Each row is a point on a landscape with many valleys, with its height.
From any point a ball rolls to the lowest of the 2 points nearest to it. It stops when none of these is lower. Distance is the straight distance between rows; heights are no part of it.
dum: [-15 -25  63   1 -14 -52  -8  -4  12  39   3  18  37  -1   8  -8  -6 -17
  23   0  13 -14]  h=520
tif: [-14  -7 -38  -6 -19  42  24  57 -30  -8  23  25  18  54 -45  32  17  -9
  -6   2 -17  -6]  h=623
posel: [ 45  22  59 -32   2   3 -41 -43  -5 -19 -19   3   2 -24  37 -53 -29  -5
  25  -6  16  24]  h=589
zipi: [-18   1   1  20  20 -36  36  58  -5  -7  -4  -9  57 -23   1  -6 -40  26
  15 -58  49 -28]  h=655
Pagok: [ 25 -44 -34 -11 -15  -3 -21 -14 -14  21 -21  17  -6  11 -14  13  29  28
   4  27 -18  60]  h=287
safel: [-23  15  -9 -15  10  -4  18   5 -12   8 -16   0  43   3 -23  -4 -10  -1
  -1 -41  26  -2]  h=601
sesav: [ 20 -11  10 -54  -6   0 -25 -52 -12  10 -25 -68   6 -19 -28 -29  12   6
  -2   2  -5   3]  h=707
Fopub: [ 36  23  28   2   9  -9  13   9  24  -4 -40  11  -4 -18  54  12   8  -6
 -21 -45   8   8]  h=309
mus: [ 21   9 -20 -12  12  15 -10 -69  14  10 -22 -43 -12 -35  22  -7  29  -9
 -32  -2  -6   8]  h=473
Luriv: [ -7  29 -22  50  29  15   6 -41   0  16  32  13 -16 -13  35 -22 -29 -27
  -7  39  33  18]  h=253
vozav: [ 12  22  25   9  32   6   0 -51   3  15  -2 -41 -33 -30  45  -1  24 -18
 -45 -18 -16 -40]  h=604
nen: [ 17   9  -8 -16  -5  22   9  43 -20 -21 -12  20 -23  28 -26   3 -53 -11
  21  -3  -1  32]  h=234
Bog: [-13   8  43   7  -3 -30  35  31  24 -26 -18   3  45 -17   2   0 -19  12
  15 -48  53 -15]  h=672
getin: [ -8 -26   3 -32  -4  11 -22  -5 -22  37  20 -31 -24  15 -52  -5  12  -5
  18  14 -55 -23]  h=594
laruf: [-13 -15  -4 -22 -14  27  -8 -10   0   1  -3 -73 -28 -45 -58  21  21  29
  38   4 -40 -13]  h=706
viso: [ -8   9  34  -3   2  15 -26  35  -6  25  25  36 -31  41  30 -12  -9 -29
  -6  14 -47 -38]  h=483
Lazov: [ -7   7   2  23 -37 -16 -14  39  32 -46 -14  22 -35 -22  13  21 -14   7
  41  14   6   4]  h=181
dupeg: [-36  11 -25 -18 -14  48  36  52 -24 -48  11  -9  26  42 -45  -3 -35   0
  -9 -30  29 -21]  h=827
Tefo: [-35  36 -46  56  -1  27  12   7  12 -11  12  33 -21 -23  -3 -22 -19  -5
  13  25  36   6]  h=474
suke: [ 15  31  30 -13 -14   8 -41 -41  20 -33  -4  20 -14 -17  47 -39 -19 -14
   9   6  31  20]  h=557
feki: [-40  -3   2  22 -27  -1   1  10  25  -7  10 -11 -19 -32 -28   8   8   9
  53   9   0 -35]  h=733
lafo: [  0 -38 -45 -33 -35  34  -1   1 -13 -44  -2  -3  -1  16 -34  21  11   8
  -7 -13   0  22]  h=664
rig: [ 35 -36 -17 -38 -22   5 -38 -26 -22  -1 -17  13  14  12 -18 -15  -7  19
   5  11  -3  52]  h=334
vam: [-54  18 -15 -28  16  55  22  14  -6 -21   6 -18 -11  -7 -57   4 -21  -2
   3 -30   0 -51]  h=807
gizip: [-43 -18  -3  13   8  -4  11 -41   0  47  47 -32  11   6   2  -5  36 -34
 -36  15   9 -44]  h=381
gepab: [ 11 -60  39 -32 -23  -8 -82 -20   7 -32  -1 -27 -27   5   2 -30 -25  45
  34  -1  -9   0]  h=581
Zif: [-18  27   7  -8  40   9  16  48 -10  -4   2   4  12  35   1 -23 -42  -9
  -1 -31  19 -40]  h=512
Funep: [ -6  20  55  32  43 -31  15 -50   9 -16  28  -3  12 -46  48 -44 -51 -12
  -1 -25  58 -22]  h=666
koder: [ 28 -15  17  -1  42 -28   5 -74 -15  49  21 -22  35   7  39 -23   6 -30
 -41  12  22  29]  h=434
dov: [ -5 -14 -13  12 -41   8 -18  17  34 -74  -2  -8 -51 -36 -12  31  -1  27
  44   0   0  -2]  h=238
geve: [-10  -6 -30   2  13   2  30  19  -7  40  21   6  10  -3 -54  51  73   0
  -5   9 -58 -14]  h=147
lozo: [  0  -7  24 -14   7  -4 -14  28   7  13   3  25   3  38  21   5   1 -23
 -14 -12 -28 -25]  h=479
rapat: [ -7 -26  17 -31 -36 -22 -30  26  -9 -12  16  20  17  35 -30 -10 -19  -3
  34  -6 -14  -8]  h=485
vis: [  0 -11  36  13  21 -41  11   7 -12  54  20   2   8  -4 -20   3   2 -10
  25  37 -31   3]  h=368
lol: [ 11   2  -7   7  18 -14  11 -43 -18  47  -4 -15   7 -11 -28  -4   8  -5
  10  41 -13  32]  h=275
povi: [-29  -9  -3 -39 -14  24  26  50 -16 -26  17  -8  11  22 -64  27 -32   3
  23 -33 -13 -13]  h=562
Votar: [ 37   6 -24  -6  18  12 -12 -77  -3  28 -28 -39   4 -22  10  -7  23  -9
 -27  39  -1  47]  h=493
riz: [ -7   8  -7 -31 -18  32  27  46 -16 -59 -17  -3  19  61   1  -4   7  -1
 -37 -53  21 -27]  h=436
Rudug: [  8  28   8  53  24  -9   5 -35   1  32  33  31 -21 -21  14 -15 -25 -10
  21  68  11  30]  h=292
Lalut: [ 17 -18 -14   2  -1  -3 -15 -29 -19  27  -2 -28 -10 -19 -51 -24   0  19
  36  52  -9  34]  h=237
suzo: [ 36 -32  -8   8  12  26 -52 -16  -9  10  -4 -31 -58  -5  -2 -19   3  48
   4  49 -57  38]  h=529
zisi: [-14 -25 -41 -11 -46  35   1  -3   0 -52  17 -25 -27 -31 -58  24   2  19
  48   4  -5   2]  h=682
gab: [ 20 -22 -53 -20 -27  28   4  33 -10 -29 -11   7   8  45 -13  33  32  -8
 -26 -13  -4  43]  h=649
zipov: [ 51   0  23  14  15 -45   0  28   3  23 -27  49  -6  13  37  23   0  12
  13  20 -32  46]  h=428
zilip: [ 25  45   2   4  11  29  -2 -19   6  -9 -24  15 -31  -8  16  -6 -30   1
   4 -12  16  24]  h=427
sozu: [-30   8 -15 -14 -28  24   5  13  24 -75 -10 -11 -21  -9 -17  28  -1  15
  19 -15   5 -11]  h=285
nopi: [-27  -5 -11  12 -17 -25  24  -2  23 -21 -21  -7  66 -31  11  22  31   8
 -20 -43  49 -26]  h=701
sazo: [ -1   9  21 -16  30  -1  18  33 -10  28 -10   1  30  16   5  20  -2  -8
 -30 -37 -26 -25]  h=502
moded: [-17  -1 -37   8   6   2  41  40 -24 -10 -17  -3  60  27 -23  -3 -16  10
  -8 -33  47  -3]  h=620
zapor: [ 42  38   5  -7  13  17 -25 -40  -1  19 -16  -5 -21 -23  16 -21 -37  -6
  15  29  -7  33]  h=460
poviv: [ 22   7  36 -39   2 -10   2 -19   7  12 -33  -5  17  -6  12  -5  -5   7
 -10 -50   1  -7]  h=199
buba: [-49  22 -26  40   9  -5  27  38   8 -50   3  16  30 -18  15 -18   2  19
 -14 -25  58 -44]  h=748
Timed: [ 12 -37  -4  11 -25 -24 -45 -25  13 -20 -12  -8 -13 -29 -10  -6   1  38
  40  30  11  39]  h=122
kif: [-14 -10 -54 -17 -33  50 -11 -22 -21 -27   9 -11 -47  -9 -59  -7  -4  13
  17  14   4   2]  h=668
puf: [-27  14  -3  56  51 -21  45  -8 -12  62  52  -1 -14 -25 -14   8 -20  -6
   8  36  -2 -13]  h=323
zefo: [ -1  11 -18  -9  -1  26 -16 -82   7  13  12 -67 -10 -28  -7 -31  33 -27
 -35  51   7  -4]  h=372
Laro: [ 18  -5  11   4  22  -1 -17 -11 -15  57  11 -10 -36   6   4   0  28  -3
  -5  40 -52   0]  h=559
tese: [ 16 -18 -20   9 -50 -17 -19  -7  17 -33 -20  37  14   0  46  -1  46 -11
 -16  -5  16  26]  h=373
Razur: [ 43  -2  -4 -37  20  19 -29 -58 -16  38 -14 -20   7   9  16 -20  13 -15
 -31  17 -16  40]  h=513
zasi: [ 24  -3  46 -24  -4 -21  25  55 -12  -3 -21  14  17  23 -25  40 -33   5
  22 -45 -13   7]  h=118
zep: [-13   4  19 -25 -33  13   8  69   1 -54  18   6 -24  57   0  21 -28  -7
  11 -19 -20 -32]  h=775
par: [  6  32  59  26  23 -21   1 -15  20  18   9  -4 -17 -32  49 -26 -35  -6
   6 -12  11 -17]  h=622
bama: [ 24  15  20   7  21 -14  24 -16  14  30 -33  -5  -6 -27  31  16  -1   2
  -5 -11 -14  13]  h=343
Kupam: [-18  28  55  32  -7 -32  -1  18  29  -3  12  19 -16 -25  35 -13 -36 -13
  34 -10  15 -43]  h=602
divaf: [  6  -2  12  18  13  -3   7 -90  19  22  18 -71  -4 -37   7 -30  16 -25
 -29  36  21   1]  h=346
tedo: [ 11  -2 -22   4  -9  22 -35 -58   7  12   3 -50 -24 -22  -5 -28  37   2
  -1  70  -7  16]  h=396
gemi: [ -8  -8   5   0 -55  11   1  72   3 -53   1  13 -24  57  25  22   6  -6
   2   6  -3 -23]  h=764
rezor: [ 16  20  58 -23  12 -11  26  23   6  -2 -12  -6   4   7 -12  13 -38   1
  25 -53 -12 -16]  h=42
Ner: [-12   3  -7  -6  17   5   0  -4 -21  36  19  30  24  31   4 -17 -22 -27
 -13   9   5   5]  h=578
Gapu: [-23 -10  12  20  23  -2  -8 -43   6  34  50 -12  -6  28  44 -12  29 -33
 -49  26 -12 -42]  h=407
dod: [ 19 -32 -16  -5 -51  -6  -4  23  10 -50  -9  26  19  28  22  26  25  -6
  -7 -17  15  20]  h=411
Todi: [  6  19   0  17  34  -8  40  22  12   8 -20  -4  11 -17  13  27   7  22
  -9 -42  -7  10]  h=371
bev: [ -2 -16  48  14 -21 -56 -21  27  21  16  -3  30  25   5  45  17   5 -11
  12   3 -12 -14]  h=547
vilev: [-22   2  -1 -18  12  13  33  61 -22   4  12  -7  22  13 -70  58  -6   7
  31 -15 -31  -8]  h=545
dode: [  7  33  45  47  39 -15  11 -61  16   8  19 -19 -20 -42  60 -23 -50  -9
   5   3  41   5]  h=643
Pebaz: [ 50  12  19  12  27 -16  -7 -74  -2  36   5  -1   7 -16  53 -17   0 -23
 -31  19  17  34]  h=405
Mit: [  5 -18 -23   4  19 -19  20 -18 -16  52  30   5   0   2 -39   9  49   5
   0  52 -26  26]  h=305
zipu: [ 31  10  71 -50 -19 -19  -2  19   1 -48 -30  14   7  11  12 -21 -40   3
  19 -64  21   8]  h=408
Kos: [-16 -23 -40 -16 -40  39 -53 -31   2 -30  10 -17 -40  -7 -34 -34  16  17
  22  30  -3   7]  h=653
bakid: [ 12 -33  -9 -47 -31  11 -37 -57   6 -16 -19 -31   2 -11 -11 -20  35   5
 -14   2   3  14]  h=693
bok: [-41  20 -11 -14  50  22  11  26 -18  30  15   4   1  22 -10 -25 -39   5
 -24 -48   0 -48]  h=536
tuz: [-29 -10 -15   6 -28 -27   8  -9  21  12 -14  -5  46 -24  -7  32  47 -13
  -9  -6  17 -17]  h=713
bip: [-18   6  -7  30  14 -29  45  74 -12 -13 -10  13  81  11  -5   6 -19  17
   7 -36  65  -1]  h=638
mamoz: [-16  -7   2 -40 -40  21  -8   7  23 -92 -20 -13 -27   6  -5  21  27   3
 -21 -36   2 -19]  h=327
zumul: [ 56  21  20  -8  25   6 -41 -46 -10  29 -17 -53 -11 -22   8 -40 -22   9
  23  54 -14  42]  h=486
feso: [ 23 -14 -11  22 -34 -28 -29  -1   7   2 -13  24  -7 -13  39   0  25  -1
   4  24  -3  43]  h=333
kud: [-12 -26  -9  -8 -32   1 -13  56   8 -38  18  10 -12  32   1  42  27  -3
  -5  -9 -35 -28]  h=753
Gane: [-23  -1   7 -48  40  25   9  -5 -21  30  14  -8  22  22 -23 -20 -20 -16
 -28 -38  -4 -42]  h=558
Zesis: [ 33  15   1  47  -3 -18  31  24  10  -7 -28  38  32  10  55  -1  -3   0
 -23 -11  44  37]  h=665
Lal: [-36  -6 -28  54  30 -17  43 -19   9  38  39  -8 -11 -17  12  33  37 -13
 -33  15 -16 -37]  h=267
Pimun: [ -2 -46  29   0 -37 -44 -33 -14   6  11  -1 -16  12 -32  -9   1   4  12
  43  28  10 -11]  h=422
bik: [ -7   3  -4  39  14 -21  18   2  21  23  10  22   3  -3  42  24  25 -18
 -27   3   8 -16]  h=431
Zotur: [-28  24 -37  62  29  -2  37  20  16  23  21   8 -16 -30   4  49  46   6
 -18   8 -20 -22]  h=240
Dap: [-34  14  -5   3   2   1   4 -33  14 -23 -12  17  17  -8   8 -26   7  -7
 -20 -17  57 -14]  h=719
sut: [-18  -9 -10 -13   8  -6   1  16 -30  52  26  34  27  33 -34  -1   7 -27
  -3  21 -17 -10]  h=595
saro: [  4   9  -1  62  35 -41  56   6   8  38  17  24   3 -12  39  35  28   2
 -24  22  -1  13]  h=412
nepan: [-28  -3   0 -15 -12   1  21  19   2 -13  -5  -7  23  -4 -58   8 -20   3
  30 -16  10 -12]  h=582
padiv: [ 13 -21  32 -64 -26   2  -6   0  -4 -35 -28   7   2  18 -13  -9 -46   6
  19 -49   1  10]  h=351
luv: [ 26   7   3 -51  21  42 -42 -57 -17  32  -4 -23  -6  27 -17 -35 -11 -12
  -8  24 -22   7]  h=538
dol: [ -4   1  -4  -1   0  20  29  67 -27 -28   4  -2  38  72  20  -9   9  -2
 -36 -34  25 -34]  h=463
Beb: [-32  -9 -35  25  14  11  27 -46  -8  53  36 -32  18 -10 -44  -7  35 -27
 -28  30  11 -25]  h=355
Tafu: [-33   7 -15  50  19  -4  27   4  -6  42  52  20 -10  -3   0   6   9 -17
 -16  23  -7 -29]  h=295
beraz: [-39  13 -20  34   3 -19  12 -16  14 -61 -14   1  23 -21  26 -26  10   1
 -33 -29  69 -37]  h=735
Zubug: [-36  18   7  23  24  14 -10  -5   0  49  62  18 -24  31  50 -23   6 -38
 -38  19 -18 -59]  h=433
vove: [  8  27 -18  13  19  27  26  13  16  -9 -30   8 -18 -20  19  19 -16   4
 -16 -26  -1  -1]  h=397
pubot: [  2  -7  62  -6  23 -54   5 -36   5  51  15   5  42  -5  32 -15 -20 -32
  -3   2  17 -10]  h=494
basa: [ -9  17 -19   9  16  22  30  65 -18   2  -7  16  16  57  20  -5 -23  -3
 -21 -26   8 -20]  h=487
nel: [ -7   9 -17 -28 -23  38   6  -8   8 -79 -36   7   1  16   5  -5  22  -7
 -34 -44  28 -10]  h=369
lunam: [ 49 -54 -13 -34 -19  -5 -26  -1 -11 -15 -33  -6 -14  21  15  27  29  26
 -14 -15 -39  22]  h=124
nitep: [ 13  11   4  50  28 -44  39  21  11  20 -11  10  10 -33  19  55  14  14
  -3  -6  -7  20]  h=394
Luga: [-13 -21 -22   5 -38   3 -20  13  18 -14  -2   6 -16   8   7  28  48  -8
 -12  -4 -24 -16]  h=743
nubu: [ -7  20  16  10   6   6 -14  -8   4  35  15   5 -32  -8   2  -3  -8 -15
  20  40 -23 -10]  h=574
Pame: [-25 -33 -15  26 -30 -30 -17 -10  15  11  11  -1  20 -37   2  25  59 -15
  -7  25  -2 -10]  h=724
ratuv: [-29  30 -37  56  34 -15  18  16  -8 -38  21  30  15   1  39 -58 -40  -5
 -14   6  82 -24]  h=787
Nam: [ 26 -40   2   1  16  -1 -31 -17 -22  34  14 -26 -30  -1 -14 -25  36  23
  -1  62 -50  23]  h=546
Tid: [ -2 -52  17 -33 -26  16 -57  -4  -2 -52   4 -32 -50  -6  -9  -7 -11  49
  24  -8 -37   0]  h=554
Pesob: [ -5 -31  19 -34 -26 -20 -33  -2  14 -11 -11  -6  15 -14 -29  -6   0  10
  37   0 -11  -9]  h=451
Feg: [  0   3  -2   3  25   2  19 -74  -6  37   3 -48  11 -30 -20 -24  -4 -11
  -3  16  16  15]  h=312
toz: [-21   7  -1   6 -10  14  41  56 -13 -49  -9 -16  54   3 -41  45 -20  15
  25 -42  21   3]  h=845
mot: [ 10   9   2  15 -16 -10   0  38   1  -1 -10  47   5  29  16  -1 -10 -16
   3   8  20  23]  h=514
bom: [ 11  12  12 -13  13  -1  14  47 -11  11  -7  23  -1  23 -35  26 -38   4
  23  -6 -34  18]  h=180
Maru: [-38  13 -22  19   0  35  59  70 -16 -51   8 -17  26  29 -34  21 -28  23
  18 -33  35 -27]  h=836
Ged: [ 44 -25   3  22 -21 -27 -41  17   8 -21 -26  30 -33 -19  29  15   8  33
  22  20 -18  40]  h=291
rina: [ 36 -55 -35  12 -23 -16 -42   4   1 -11  -9  20 -26  -1  13   9  18  45
   7  27 -17  63]  h=242
Lik: [-23   2 -45  28   1  -1  22 -32 -22  62  47  -7   4  -7 -56  -5  50  -5
   3  59 -11  -2]  h=329
tiv: [-25  -4 -28 -16 -16  26  12 -11   4 -32 -15 -46  -4 -39 -79  33  21  20
  42 -19 -12  -6]  h=695
rul: [-12 -18 -39  27 -60  -9 -24   4  35 -16   6   4  -9 -24  18  33  63   7
   2  24  -3  -9]  h=734
punon: [-23  16  -5  -8 -17  54  15  54  -7 -58   7  11 -33  50  -1   3 -26  -4
   6 -12   3 -19]  h=786
Nuta: [-36  37 -18  43 -15  24  12  30  14 -20  23  41 -13   3 -13 -20 -51 -16
  43  24  44  -6]  h=501
voroz: [-21 -11 -40 -28 -10  32  -1 -22 -21  13  10   3  28  25 -63 -23  -3 -20
 -13 -10  14 -12]  h=598
lage: [-15  19 -36  17  -6  34 -13 -24  14  -4  12  18 -34 -23  13 -23   8  -7
   5  34  18   9]  h=447
luso: [  0  -2 -13 -40 -27  28 -43 -34  -1 -44 -10 -14 -25  -4 -27 -25 -18   9
  27   6   2  15]  h=634
vel: [-19 -11  14   3   4  -3 -10  -5  15  25  -2 -68 -22 -50 -48  17  41  23
  18  33 -57 -38]  h=715
Lelir: [-14  -1   4  -9  35  -7  40  55 -23  46   5  13  38  16 -54  46  -5  10
  -3 -11 -29  -3]  h=531
duzov: [ 38 -10  22 -40 -20   0 -31 -28  -4 -31 -23  -3   4   1   5 -16 -34   1
  26 -27   5  43]  h=409
tego: [  8  18  53 -13 -12  -9 -14   8  11 -40  -8  16 -15  -4  16 -11 -44  -3
  40 -34   7  -1]  h=457
kek: [-11   4  19  25  51 -30  51 -13 -11  75  25 -10  -1 -14 -35  10  -6  -5
  11  40 -31  -1]  h=345
bigu: [  9 -12  37 -48 -22   4 -56 -34   5 -47 -13  -1 -32 -11  -4 -39 -27  27
  27 -10   0  -8]  h=610
Kare: [ 16 -37  -2 -25 -19  -1 -22  10   1   4 -13   2   5   2   5  50  65  15
  -9 -17 -52  16]  h=56
sedo: [ 37 -30   3 -20 -16 -11 -34  -8 -21 -23 -26  17 -17  12   1  -7 -40  26
  22   5  -4  63]  h=384
Nopu: [ 22 -12 -12 -50 -26  16   4   9 -17 -39 -11  12  -8  34 -13  -5 -48   1
   0 -29   1  37]  h=293
Kapa: [-23  12 -47  45  34 -20  42  67 -12 -31   7   0  23   3  40 -22 -19  17
 -12 -20  54 -42]  h=761
tak: [ 44 -65 -13  -9 -13  -6 -37   1  -9 -24 -13   0 -18   5   6  19   7  62
 -11 -10 -39  57]  h=186
mub: [-12  13   6  24  47 -11   5 -33   4 -11  31  -1 -10 -16  67 -27   3  -2
 -58 -38  26 -52]  h=388
Vunes: [ 51  18   9  17  21 -18  -3  -9   6  28 -19  36 -26   5  50  10   3   4
  -7  40 -22  49]  h=402
bilon: [  4 -11 -22  -5   0 -10  10 -11  -6  33 -16  24  51  24  -3   0  10 -16
 -20   2  12  31]  h=556
kimu: [  3  10 -37 -18 -20  37  25  15   4 -54 -29   1  24  45  11  11  17 -10
 -57 -35  20   7]  h=404
bak: [-11   6  22   6  -6 -27  30  58  11 -21  -9  -9  38  -9 -26  67   3   6
  23 -39   7   4]  h=854
laraz: [-18  23  10   1  10  46 -27   1 -12  39  45  30 -44  36  31 -27 -15 -40
 -17  26 -25 -35]  h=459
Vir: [ -5   7  14 -11 -28   6 -31  17  12 -33   0   9 -33  11   6 -23 -41   1
  40  12  -4  -1]  h=496
vozug: [ 16  -1   6  29  -3 -21 -27 -26   6  16 -11   1 -15 -38  -7 -11 -11  19
  54  57   8  57]  h=194
Tifa: [ 32  18  37  18   8 -54  15  31   8  28 -20  52  23   8  51   3 -17  -6
  -2  -3   5  30]  h=458
zesi: [-12  28  -4 -36  -6  29  -1 -38  16 -62 -26  -9  -2 -21 -10 -28   2  -3
 -18 -36  26 -14]  h=410
teve: [ 34 -34 -10   2 -17  -6 -31 -46  -5  -9 -25 -49 -18 -43 -35 -28   0  40
  36  36   1  45]  h=188
rimo: [ 15  20  -7  21  31 -24  29  13   2 -11 -16  18  39   2  55 -32 -24  12
 -18 -24  55  13]  h=683
zutav: [-34  -5  -6 -51   0  25  -8 -30 -22  21  11  -8  14  20 -46 -31  13 -23
 -20 -19  -9 -50]  h=579
ligig: [ -5  11 -26  27   5  23 -33 -52   9   9  25 -16 -40 -25  20 -19  31  -9
   2  54 -19  -7]  h=419
tode: [ 35  10 -11  15  15   0  -2 -40  11  31  -9   6 -15  -9  48   0  24 -20
 -28  21  -5  35]  h=375
divop: [-23   8  17  -8  -9 -17  26  -5  13 -32 -38  -8  34 -35  -7  18   3  11
  -4 -50  31 -17]  h=688
reper: [ 21  -1  21   0  -9 -33  14  41 -11  12 -19  46  42  36  30 -10   1 -19
 -14 -24  26  19]  h=488
Takik: [ 27  15 -36  37  15   1  47  53  -4  -5 -35  30  38  23  26  22   5   6
 -24 -12  28  36]  h=650
vinet: [  5 -22  37  17 -11 -63 -10 -17  10  48   7 -17  16 -30 -10  -6  14   0
  25  39 -10  10]  h=393
lakuz: [ 25  12  36 -21  -1  -2  -1 -10  16 -21 -29  12  11   3  51 -23  17  -7
 -37 -64   8  -7]  h=263
tege: [-44  15  -9 -30 -10  33  22   4 -10 -49  -9  -9  11  18 -49  -6 -17   5
 -22 -42  28 -31]  h=817
Rolon: [  5  27 -29  55  37  11  28 -36  17  26  -3  -9 -39 -37  41  12  15  -7
 -39   3  -2  -6]  h=324
lirak: [  7  -3  37 -28 -19 -13 -24  26  -1  -3  -5  38  10  40  -8 -21 -54 -19
  29  -2   4   7]  h=519
rano: [-37  -9  -1  14 -14 -11 -17 -12  14  14  22 -38 -28 -52 -44  14  27   7
  41  40 -22 -28]  h=723
vin: [ -7 -13  29  26 -20 -35 -23  16  27  16   9   8 -16 -12  23  26  26 -13
  15  15 -22 -20]  h=565
Panom: [ -2  13 -17   8  19 -18  18 -28  -6  -8 -19  19  51  -8  26 -30  -5  -8
 -30 -34  68   7]  h=702
feze: [-14 -29 -21 -19 -26  16   5  32 -27  22  32  29  13  32 -48  19  16 -12
  13  15 -26  -3]  h=609
pafon: [  7  13  47 -34   7  10  -4 -13   2   7 -17 -25 -18  -2   0 -10 -34   4
  16 -26 -13  -7]  h=129
Vuzi: [-40  27  -4 -13   2  49  13  39   2 -24   9   7 -19  24 -32   4 -49  -6
   4 -25 -10 -37]  h=797
zurib: [ 27  20  26  29  19 -38   8 -16   4  30  -3  18  -7 -25  10  -4 -30   5
  33  43  10  45]  h=247
Guvi: [  0  18  16  -4  25   8  -4 -29  11  31   5 -19 -30  -8  24  -1  -3 -19
 -16  11 -23 -34]  h=590
vozo: [ 17 -10  23 -72  11  23 -33 -25  -8  34   4 -33 -13  33  -9 -16 -10 -11
   5 -12 -42 -11]  h=561
Vetub: [  3 -12 -30 -36 -23  10  -9 -18   6 -29 -20 -11   9   2 -14   3  32  -2
 -24 -24   1   8]  h=678
Masan: [-10  32 -11 -20  -4  29 -22 -66  20 -25 -17 -12 -14 -34  23 -18  17  -9
 -34  -8  16 -14]  h=446
pevem: [-34   8 -22  11  -4  14  11  42   8   6  16   1   7  -6 -41  65  52   3
  -6  -5 -32 -31]  h=182
Div: [ -5  18 -60  37  17  -7  49  40  -4 -23 -26   7  63   2  -4   8  -1   9
 -26 -19  48  25]  h=637
Vaz: [ -3  30 -49  49  21  23  21 -28  10  11   5   9 -19 -18  42   4   1  -9
 -28  22  22  27]  h=294
bisit: [  7  20   3   9  16  -4  12  19   7  14  -4  29   4  29  49   5  17 -19
 -49 -25  -3 -19]  h=454
vunim: [-11  19  31  33   3 -29  11  26  22  17  -2   7 -11 -26  16  20 -18  -4
  30  10  -9 -33]  h=583
dabus: [ 15  -6 -12  12  -3 -23   9  23 -11  27 -15  46  29  28  -4  14   6  -1
  -2  21 -18  39]  h=537
Giziv: [ 15  24  30   6 -24   3 -52 -21  27 -24   0  16 -42 -24  32 -27 -35   0
  33  30   5   4]  h=528
tuv: [ 29 -10  52 -24  15 -33  -4 -58 -17  60   5 -27  41   7  16 -30 -10 -16
 -17  11  18   4]  h=464
nusep: [-17  -8  27 -54  20  17  -8 -19 -14  54   6 -37 -11   8 -28 -11  -2 -19
  -6   0 -41 -42]  h=580
Tuti: [ -2   5  25  13  50 -17  36  62 -14  44  17  16  37  12  -2  30   6   4
  -9 -21 -34 -25]  h=518
Zibuk: [ 10 -22 -41 -24 -10  21  -6   9 -41  39  39  20   0  36 -70  -7   9   4
  11  42 -33  23]  h=624
Nik: [  4 -14 -51 -20 -34  24  17  65 -34 -47  16   1  -3  64 -26  41   8 -12
 -18  -6 -27  24]  h=636
lufeb: [ 14 -21 -34 -16 -12   6   2  28 -12  13  -2   6  12   9 -25  63  72  15
 -10  10 -54   1]  h=107
met: [ 27  10  44 -33   6  -6 -21 -61  14   7 -14 -59  -7 -43  10 -29  14   1
  -5   5   0   3]  h=720
nom: [ 18 -24  24 -22 -26   0 -33  16  14 -55   8   0 -55   6   7  -4 -30  24
  29 -18 -26   2]  h=526
Rov: [ -8  24 -21  50  43   1  16 -24  21  -2   7 -10 -22 -31  66   0  25  -7
 -55 -33  12 -30]  h=352
vok: [-21   8 -19  43  20 -20  16  50 -16 -20  18  35  35  22  41 -37 -19  -1
 -18  -1  70 -36]  h=773
ropel: [  6 -39 -18 -28  -4  18 -45  -6 -34  36  30  -1 -30  20 -62 -17   2  18
  18  36 -42  20]  h=611
pekev: [-13  18 -43  36  13  20  18  55   4   1  20  13 -10  -3 -10  66  57   5
 -21  13 -41  -8]  h=212
para: [ 54   8  15 -11  27  10 -39 -25  -9  26 -14 -25 -55 -13   8 -14 -12  25
  24  47 -49  53]  h=509
lavoz: [ 14  14  42   5 -25 -25  -9  54   2  -7   4  40  -6  20  -7  -9 -61   9
  54   5  12  19]  h=552

Where does a ball stop that starts at each point below?
Nuta -> Timed
lafo -> tode
viso -> Timed
rapat -> Kare
dode -> tode
Zibuk -> tode
Funep -> tode
